Each row is a point on a tangle of strands that fork and nearly touch. The rows are in no order.
(in the rows, 128 means zero)
Two points are linked if the straight distance between their rows is under 101. Some points are linked to none.
<61>: [124  78 118 143 147 166 123 177 163 128 138  76 129 134 174  93 131 102
 100 131 133 122]
<1108>: [116 138 173 149 105 128  94 103 181 118 178  53 125 104 167 131 139 109
 149 144 141 123]
<183>: [153 131 111 152 126 118 165 167 117 132 120 191  86 136  46 181 112 116
 108 144 124 139]
<974>: [156  59 139 112 150 105 129 116  82 131 112 168 140 163  79 154  95  89
 131 133 154 124]
<44>: [117 139 128 140 132 177  55 160 133 102 150  61 131 141 187  94 127 116
 179 121 131  84]
<1204>: [ 96 107  83 111  98  81 133 147 106 118 116 181  75 162  49 200 125 113
 127  98 119 110]
<231>: [135  98  91 102 103 126 152 167 122 124  96 174 113 115 108 121 147  96
 120 113 112 136]
<885>: [ 96 176 117 124 124 125 101 110 153 125 147  68 102  95 137 126 121  95
 205 102 136 108]
<975>: [149 169  93 184 102 125 145 113 134  90 129 113 213 126 192 103 151 136
 119  98 120 139]
<428>: [118 155  68 122 102 129 136 108  92 130 133 212 149 150  96 200 138 169
  77 170 104 162]
<191>: [109 113 102 107  81 111 144 110 139 165 105 146 126 118 154 153 124  99
  97 115 156 174]
<1096>: [116 161 167 139 146 146 156 103 170 131  93  66 121  90 169 106 165 130
 141 160 141  92]
<160>: [150 142 118 130 136 139 160 158  91 128 122 190 137 149  61 219 114 117
 106 152 130 140]
<72>: [118 126  74 129 112  98 168 161 126 124 115 177  62 126  54 157 134 125
 122 112  90 127]
<908>: [121 125 169 120 165 165 122 133 169 133 118  89 118 103 160  77 142 142
 136 159 127  89]
<417>: [134  63 106 152 142  90 125 127 107 122  97 158  67 123  63  99  98 106
 120  95 133  92]
<720>: [143 170 146 132  92 131 138 116 161 132 118 148 139  79 139 168 130 128
 189 134 114 113]
<508>: [116 126  72 153 101 148 168 157 142 108  84 118 115  85 161  89 195 126
  89 113 105 123]
<517>: [122 141 167 108 101 137 101 123 158 148 142 127 129 105 139 145  94 118
 186 138 136 108]
<941>: [153  64 151 143 154 133 125 119 105  87 159  89  93 138 129  58 140 158
  85 162  85  97]
<1124>: [103  93 125 125 149  94 113 141 121 135 145 136  23 127  47 103 108 156
  98 135 107 111]
<141>: [118 186 128 118 118 129 148  96 146 148 107 117 168 167 149 158 120 104
 181 108 165 141]
<853>: [118 169 134 203 121 144 144 144 138  89 103  38 151  95 183 135 160 119
 145  94 168  90]
<856>: [136 132 166 127 164 139 108 169 121 134 169 148 126 146  74 142  60 141
 144 139 138 117]
<587>: [147 169 161 153  99  85 152  97 162 134 100 126 150  94 140 141 119 129
 132  80 166 145]
<1126>: [147 127 159 125 115 118 142 159 141 158 130 152 106  94 101 130 138 114
 142 146 127 159]
<850>: [170 102 164 157 176 125 113 109 112  87 178 154 117 151  86  70 100 180
 126 112  96 109]
<32>: [ 97 120 100 112  96 115 158 140 148 155  89 139  56  78 110 116 150 143
 110 124 104 123]
<4>: [151 109 180 135 162 131  98 142 120 116 178 160 107 128  69 107  80 172
 124 139 120 114]
<636>: [120 106 158 106  98 128  91 105 150 149 176 109 152 147 170 132 106 111
 116 145 143 163]
<334>: [116 193  87 144 119 134 138  90 115 133 148 195 189 145 117 184 118 180
  91 159 119 171]
<937>: [131 155 123 140 131 142 162 141 175 134 109 114 162 123 164 111 148  95
 141 107 144 143]
<373>: [134  96 113 154 131  94 124 144 114 133 133 176  46 151  40 180 101 108
  98 140 145 128]
<869>: [115  85 137 139 196 173 126 180 130 111  82  78 115  96 166 104 173 127
  82 158 118  81]
<400>: [ 98 154  46 121  97 100 119 117 100 126 156 205 135 140  91 155 140 162
  87 142  85 171]
<284>: [133  58 110 125 171 111 144 180 122 115 105 106  89 110 102  96 145  97
 114  99 100 102]
<281>: [121 187 146 151 106 133 135 122 148 169 119 155 135 115 123 192  82 140
 124 127 173 151]
<42>: [114 117  96 150 162 166 163 173 147 109  69  96 119  90 170  98 199 128
  82 134 113 104]
<276>: [133 191 111 137 115 110 174  87 146 144 113 156 180 150 137 164 129 134
 136 110 154 176]
<1199>: [117 123 155 145 106  97 124 103 168 158 130  90 101 101 149  95 126 127
  88 116 165 170]
<233>: [130 100 172 122 107 141  90 135 156 116 191  92 139 116 158 122 124 113
 133 147 120 132]
<1151>: [112 142 138 108 127 159  95 138 126 142 119  87 182 166 191 120 119  96
 153 109 174 133]
<1120>: [143 223 114 157  97  88 120  59 130  97 144 154 190 134 139 137 143 151
 164 101 131 143]
<605>: [114 160 153  93 112 143  99 117 130 149 139 147 141 140 117 186 102 113
 189 149 155 121]
<862>: [110  63 100 128 154 144 123 193 143 118 126  84  97 122 135  86 151  95
  90 109 117 120]
<71>: [113 127  82 105  82 116 158 110 116 164 103 185 126 130 128 196 133 130
 101 133 126 177]
<59>: [128 180 109 163 101 127 135 127 132  86 109  62 171 108 180 149 149  92
 175  70 147 104]
<424>: [103 114 158 124 120 121 114 102 160 149 161  90  90  94 150  75 145 156
  78 148 123 156]
<560>: [121  83 120  87 120 124 102 148  97 154 154 148 106 175 105  97  97 127
 101 135 129 165]
<539>: [128  73 128 146 163  86 112 100  85 114 145 126  49 130  62  65 104 165
  96 113  98  99]
<121>: [159 127 136 132 161 147 170 166 153 121 100 134 146  87 137 113 155 132
 159 117  87  97]
<867>: [103 175 176 140 137 130 108  86 150 122 115  42 104  98 166  88 148 139
 161 146 148  89]
<351>: [150 127 148 104 165 154 100 163 131 125 119 143 144 167 120 114 106 102
 194 126 137  94]
<618>: [150  77 115 113 134 126 101 127  81 109 163 170 109 194 102  71 101 152
 100 110 109 149]
<412>: [153  82 121 120 140 141 119 145 105  96 175 145 110 157 131  56 122 174
  91  91  74 141]
<1239>: [129 113  85 122  85 143 153 158 132 108 101 158 148  99 152 110 176 101
 101 111 110 146]
<1241>: [134 147 178 126 111 122  90 127 137 173 181 134 108 123 122 132  94 156
 133 151 139 167]
<798>: [116 113 122 163 136 161 158 167 178 119 125  78 138 106 164 113 163  93
 105 129 147 130]
<757>: [139 183 130 129 123 147 147 138 118 125 136 185 159 133  93 225 110 131
 148 149 128 131]
<817>: [ 95 123 153 180 182 185  89 173 141 102 143  43 136 119 190  93 148 161
 104 141 144  99]
<433>: [125 208 127 123 105  80 120  51 130 113 106 134 156 150 124 210 140 124
 173  89 178 137]
<325>: [156  79 156 149 154 161  96 163 115  93 161  80 123 137 162  61 130 153
 106 140  97  97]
<198>: [136 140 174 143 101  83 122  96 172 143 126  97 138 119 145 131 120 107
 115  94 191 164]
<1195>: [130 134 184 123 154 118 152 120 145 173 123 110  84  74 118 138 137 156
 128 182 112 123]
<643>: [150 130 170 116 102 133 100 119 117 131 208 145 128 150 133 122  96 179
 135 138  96 155]
<253>: [125 149 107 101 105 124 162  87  98 167  99 167 168 141 129 202 158 146
 106 146 140 186]
<1278>: [113 183 127  97 125 150 142  99 114 149 117 154 163 156 108 228 124 133
 178 158 148 127]
<1042>: [123  73 101  91 133 109 151 127  66 131  87 187 125 159  64 182 119 109
 107 124 138 130]
<452>: [126 126  49 109 104 115 146 135 102 110 133 192 153 139 112 124 153 136
 108 124  78 159]
<1076>: [103 158  86 134 102 106 178 117 146 138  95 147  85  74 112 112 179 158
 101 119  95 149]
<36>: [145  92 156  81 142 144  93 111  81 118 167 132 167 208 129 115 101 144
 143 149 122 132]
<124>: [132 165  83 136 111 123 172 115 140 143 108 170 176 126 149 120 139 136
 110 100 123 170]
<167>: [134 163  95 114 107 136 145  89  86 126 124 139 228 153 173 147 148 142
 145 133 108 146]
<661>: [136 157 109  89 128 150 154  97  94 115 121 165 215 156 129 181 149 139
 172 151  99 125]
<1091>: [134 200  93 149 112 108 147  93 129 102 108  92 193 141 175 142 135 116
 182  55 132 117]
<546>: [131 105  70  93 124 126 168 147  86 123  94 197 140 156  87 157 139 117
 117 114 111 141]
<101>: [120 172 153 133 123 146 110 147 124 168 141 153 126 133 102 231  85 125
  99 157 171 152]
<310>: [128 179 139 155 119 120 165 124 161 167  98 145 129  84 127 133  96 153
 125  95 157 147]
<1139>: [140  81 163  84 151 127 102 115  86 140 145 149 152 178  94 153  91 123
 132 157 149 130]
<611>: [133 128 168 116 158 159  91 148 156 134 144 131 125 127 136  62 105 157
 150 140 123 105]
<976>: [146  67  95 156 164  96 133 133  89 123  80 167 111 144  82 107 104  81
 129  68 143 110]
<481>: [124 116 190 116 148 137 121 110 112 117 172  60 112 110 160  87 150 168
  98 183  89 118]
<410>: [115 229 113 124 114 104 129  50 104 113 129 151 195 149 124 198 147 158
 168 114 142 148]
<572>: [ 84  83  90  87 100  96 116 145 130 154 132 159  73 150  80 173 102 107
 113 119 129 139]
<135>: [156 108 156 116 163 150  84 139 131  95 172 151 145 168 121  67 103 156
 144 115 102 106]
<1235>: [166 116 143 121 182 152 126 186 148 127 103 145 150 124 127 114 120 111
 172 102 116  97]
<1282>: [115 156 128 120 114 163  70 127 140 129 144  77 143 169 191  87 108 114
 175 116 155 112]
<435>: [107 104 162  95 157 111 151 108 130 151 111  99  76  76 135 122 154 141
  88 188 112 122]
<213>: [124  61 145 110 153 119 138 128 118 121 129  78  71 108 127  89 147 133
  82 184 101  99]
<96>: [140 202 115 143  90 121 138  94 150 111 132 155 183 103 149 138 146 141
 180 115 104 130]
<663>: [104 155 135 175 129 160  97 148 138 108 123  26 129 110 187 112 135 111
 167 105 157  85]
<1166>: [106 177 119 115  96 119 108  81 146 119 111  84 148 157 166 146 131  80
 186 107 185 118]
<1198>: [117 189 111 146 112  97 125  79 152 103 111  68  95  92 134 131 132 100
 193  79 153 102]
<525>: [142 151  70 168 117 133 138 137 126 105 137 127 183 110 178  71 168 141
 101 116  84 154]
<910>: [116  84 128  97  92 129 114 137 139 154 137 127 130 128 149 128 124  89
 105 141 148 163]
<882>: [156  64 150 145 166 102 132  83  81  90 149 120  78 132 104  64 125 182
  82 126  81 103]
<409>: [119 160 154 152  82 121 104  98 172 105 137  78 142 116 164 146 149  84
 163 120 177 120]
<185>: [138 112 150  84 144 158  72 135 106 115 150 119 161 195 145 104 114 109
 176 143 135 106]
<1289>: [160  59 139 116 128 140 120 158 125 122 124 125 147 135 144 120 101  92
 136 130 127 102]
<983>: [121 133 139  78 139 159 124 136 107 160  96 122 193 152 163 157 114 110
 162 120 148 124]
<498>: [119 113 160 122 117 117 110 130 146 172 167 119  74  90 117 106 104 159
 100 149 121 164]
<559>: [130  63 118 109 115 112 103 157 111 133 146 124  76 138 106  74 114 119
 109 120 113 131]
<1228>: [136  74 125 156 141  91  92  85  59 125 140 174 105 178  70 104  80 119
 101 112 164 136]
<355>: [132 156 100 161 111 120 187 108 152 128  87 122 126  82 155  86 187 149
  91 124 112 145]
<666>: [129 214 121 143  98  86 128  72 150 104 108 121 129 119 126 164 131 111
 197  81 161 122]
<690>: [134 167 138 168 128 142 182 110 168 110  93  90 143  85 167 111 193 133
 120 145 123 119]
<378>: [141  96 119 117 174 128 180 171 131 121  92 120 108  77 116 107 164 125
 116 122  84 111]
<227>: [151  97 140 141 126 112  98 146 114 150 160 172  71 161  64 165  83 130
  95 171 143 144]
<1238>: [130 111 133  80 130 130 154 111 101 168 111 149 153 161 109 204 145 119
 129 168 141 160]
<1152>: [168  59 126 130 142 118 138 146 111 114  96 164 140 138 108 122 108  80
 138 109 132 106]
<600>: [151 117 116  94 126 137 170 124 108 138 116 158 184 156 130 184 140 108
 152 148 111 141]
<268>: [ 98  93 145 150 194 173 114 165 121 105 139  50 114 122 176  90 161 157
  74 173 126 103]
<112>: [150 104 156 142 164 168  72 172 134 104 138  71 125 141 173  78 120 135
 154 133 100  70]
<63>: [133 140 103 114 140 148 164 157 152 158 103 158 160 137 139 122 127 113
 137 109 136 151]
<745>: [ 99 121 177 112 159 130 140 105 115 133 124  55 113  93 181 111 152 136
  82 192 130 114]
<928>: [136 141 178 126 133 133 126 130 164 153 147 110 103  93 117 136 102 148
 175 159 113 103]
<1073>: [129 130  53 136 113 117 132 140 110 107 149 161 159 105 133  78 164 142
 100 123  63 153]
<822>: [ 97  95 107 101 113 121 120 161 140 161 116 127  59 116 109  82 109 135
 110 121 117 127]
<760>: [118 145 164 113 143 147 101 162 121 144 164 162 126 129  81 183  71 127
 107 150 162 144]
<375>: [111  85 105 170 136  91  98 108  83 123 121 168  62 161  51 113  71 114
 101 100 163 101]

A fork is a point with three links. Follow the links from the first point to the second and name the forks in between, in order.
<1108>; <1042> | <974>
<882>; <1091> | <941>, <44>
<417>; <869> | <1152>, <974>, <546>, <508>
<822>; <284> | <355>, <508>, <546>, <974>
<375>; <424> | <1152>, <974>, <546>, <508>, <355>, <1096>

Follow the links from the first point to the second, and from the first to the third. Name the last point that the two ways share.
<373>; <1198>; <325> | <517>
<1204>; <59>; <885> | <517>
<32>; <276>; <525> | <546>
<375>; <284>; <310> | <974>
<798>; <976>; <546> | <974>
<400>; <587>; <378> | <546>
<1235>; <817>; <135> | <508>
<1228>; <760>; <618> | <355>
<539>; <572>; <1091> | <941>
